Points on a hilly landscape, in no order, each with its height.
A climber steps from a point to whichever of its 5 nearest points has the largest rise for the distance, and stops where none of them is higher. Distance is the straight distance between rows; heights are no part of it.
Z_110 h=3.65: [  3.2  -6.8 -13.1   6.7  15.6  27.7  -7.0   6.1]
Z_337 h=5.47: [-22.4   5.6 -30.2  11.7  17.8  58.9 -34.3  -4.9]
Z_413 h=2.19: [-53.2  -7.7  30.8  18.7  -2.2 -21.6   8.9  17.6]
Z_62 h=2.44: [-13.0  -4.4 -15.1  28.9  11.7  37.0  -9.8   7.1]
Z_614 h=3.44: [-47.5 -24.3  32.6   2.5 -10.2  -0.8  17.5  16.2]
Z_755 h=1.44: [-39.9  26.2  16.6  44.1  -1.0 -49.2  -1.0   5.6]
Z_213 h=5.08: [ 21.2  16.7 -38.7  59.9  -4.4  11.2 -22.9 -27.2]
Z_363 h=3.66: [ -9.4  12.2 -38.7  20.4  12.4  45.4 -37.6 -14.4]
Z_705 h=6.72: [ -0.7  -4.9  -6.6 -86.6  -7.2  36.9 -17.3 -13.4]
Z_598 h=4.35: [ -1.0  -7.1  37.3 -21.7 -17.8 -49.0  32.9   7.0]
Z_993 h=4.33: [ 36.4  11.2 -30.0 -14.2  14.6  16.9 -18.7  -7.1]
Z_430 h=4.01: [  2.2 -14.4  21.8  -6.5  -6.2 -23.9  26.1  11.0]
Z_427 h=5.84: [  2.9  11.3 -37.9  53.7   2.1  29.1 -21.9 -20.5]
Z_548 h=4.25: [ 13.8  -4.7  -8.7 -60.9   3.8  36.6 -19.2  -5.0]
Z_520 h=4.48: [  2.0 -24.9  23.3 -21.5 -14.2   1.4  25.5   7.9]
Z_771 h=6.41: [ 21.2 -30.7  22.5 -42.0 -23.7   0.5  28.3   0.5]
Z_352 h=4.03: [ 43.9   4.3 -18.6   8.7   6.4  -9.1  -1.6  -1.6]
Z_991 h=3.97: [ 12.9 -26.3  12.7 -53.9 -22.2  31.2  18.6  -2.9]
Z_420 h=2.97: [  8.7   8.6  -6.6  54.6   1.5 -35.2   8.1  -5.1]
Z_397 h=3.01: [ 27.3 -13.0  -1.0 -58.7  -6.5  23.7   0.6  -1.7]
Z_881 h=3.75: [ 23.7   9.3 -24.4 -30.2  14.6  28.4 -22.2  -7.2]
Z_290 h=3.35: [  3.3   6.1 -23.6 -19.7  19.2  42.2 -31.7  -2.9]
Z_316 h=3.70: [ 49.9  16.2 -23.3 -26.8  12.4   3.5 -15.0  -5.8]
Z_892 h=3.47: [ -4.8   0.9 -11.3 -49.4  10.0  44.4 -27.8  -1.9]
Z_42 h=5.82: [ 23.2   3.4 -17.8  -1.3  12.9  20.8 -11.8   0.9]
Z_550 h=6.17: [ 5.9 -4.7  2.6 23.7  7.1 -9.9  8.6  9.5]
Z_883 h=3.89: [ 10.8   3.1 -15.2  42.2   8.4   7.2  -6.3  -5.5]
Z_461 h=4.94: [-10.4  15.2  33.9  -8.8 -11.7 -69.4  19.9   7.8]
Z_984 h=2.82: [-12.8  12.2  -1.4  65.5  -2.2 -29.0   0.4  -4.2]
Z_108 h=3.81: [-13.8  10.0 -27.3 -19.8  17.9  46.4 -37.8  -2.3]
Z_944 h=1.78: [-39.7   0.1  16.5  45.8   1.6 -14.0   7.5  10.6]
Z_86 h=3.37: [ 29.2   8.1 -19.4 -38.2  12.8  18.6 -17.1  -5.7]
Z_945 h=5.03: [-16.4  -0.6  13.9  31.1   5.8 -22.7  12.3   8.4]
Z_603 h=4.14: [ 24.6 -11.7  12.9 -10.7  -0.2 -20.6  20.7  11.3]
Z_197 h=3.76: [ 44.0  -4.9  14.3  -9.2  -0.2 -34.3  22.8  10.6]
Z_821 h=3.07: [ -4.7  -9.1  -6.3 -28.0   5.5  49.3 -11.8   5.2]
Z_690 h=2.96: [-12.0  16.6  15.1  33.0   3.6 -51.0  10.0   3.3]
Z_32 h=3.20: [  1.7  20.6 -43.7  12.5  11.1  37.5 -40.0 -18.7]
Z_986 h=3.78: [ 11.6   5.1  11.9  19.8   5.0 -46.2  16.4   7.3]
Z_652 h=3.71: [ 13.2   0.3 -22.9  26.0  10.1  20.2 -12.5  -2.8]
Z_217 h=3.45: [-38.2 -21.9  43.8 -43.8 -52.5 -19.1  52.4 -16.4]
Z_715 h=3.96: [-21.8 -15.6  44.2 -28.2 -32.5 -35.9  37.5   2.6]
Z_714 h=4.07: [ 24.1  19.7 -36.7   1.9  10.6  20.2 -24.4 -13.7]
Z_79 h=5.27: [-41.2  -8.3  37.3  -7.8 -12.2 -25.6  20.3  10.8]
Z_385 h=3.46: [ -5.3   5.7  -0.3  50.2   5.2 -28.5   6.7  -1.1]
Z_12 h=4.85: [ 18.1 -22.8  28.6 -28.9 -12.9 -19.8  30.6   3.1]
Z_878 h=0.47: [-37.7  43.1   5.6  61.9  -9.9 -54.2  -9.4  -4.1]
Z_366 h=3.32: [ -6.7 -25.4  11.6 -10.6  -0.9  20.7  11.7   9.7]
Z_495 h=3.68: [-26.5   2.4  29.2   4.0  -8.7 -47.1  14.9  16.2]

For each start below, name the point where the climber stops.
Z_892 => Z_705
Z_821 => Z_705
Z_755 => Z_550
Z_420 => Z_550
Z_878 => Z_550
Z_690 => Z_550
Z_197 => Z_771
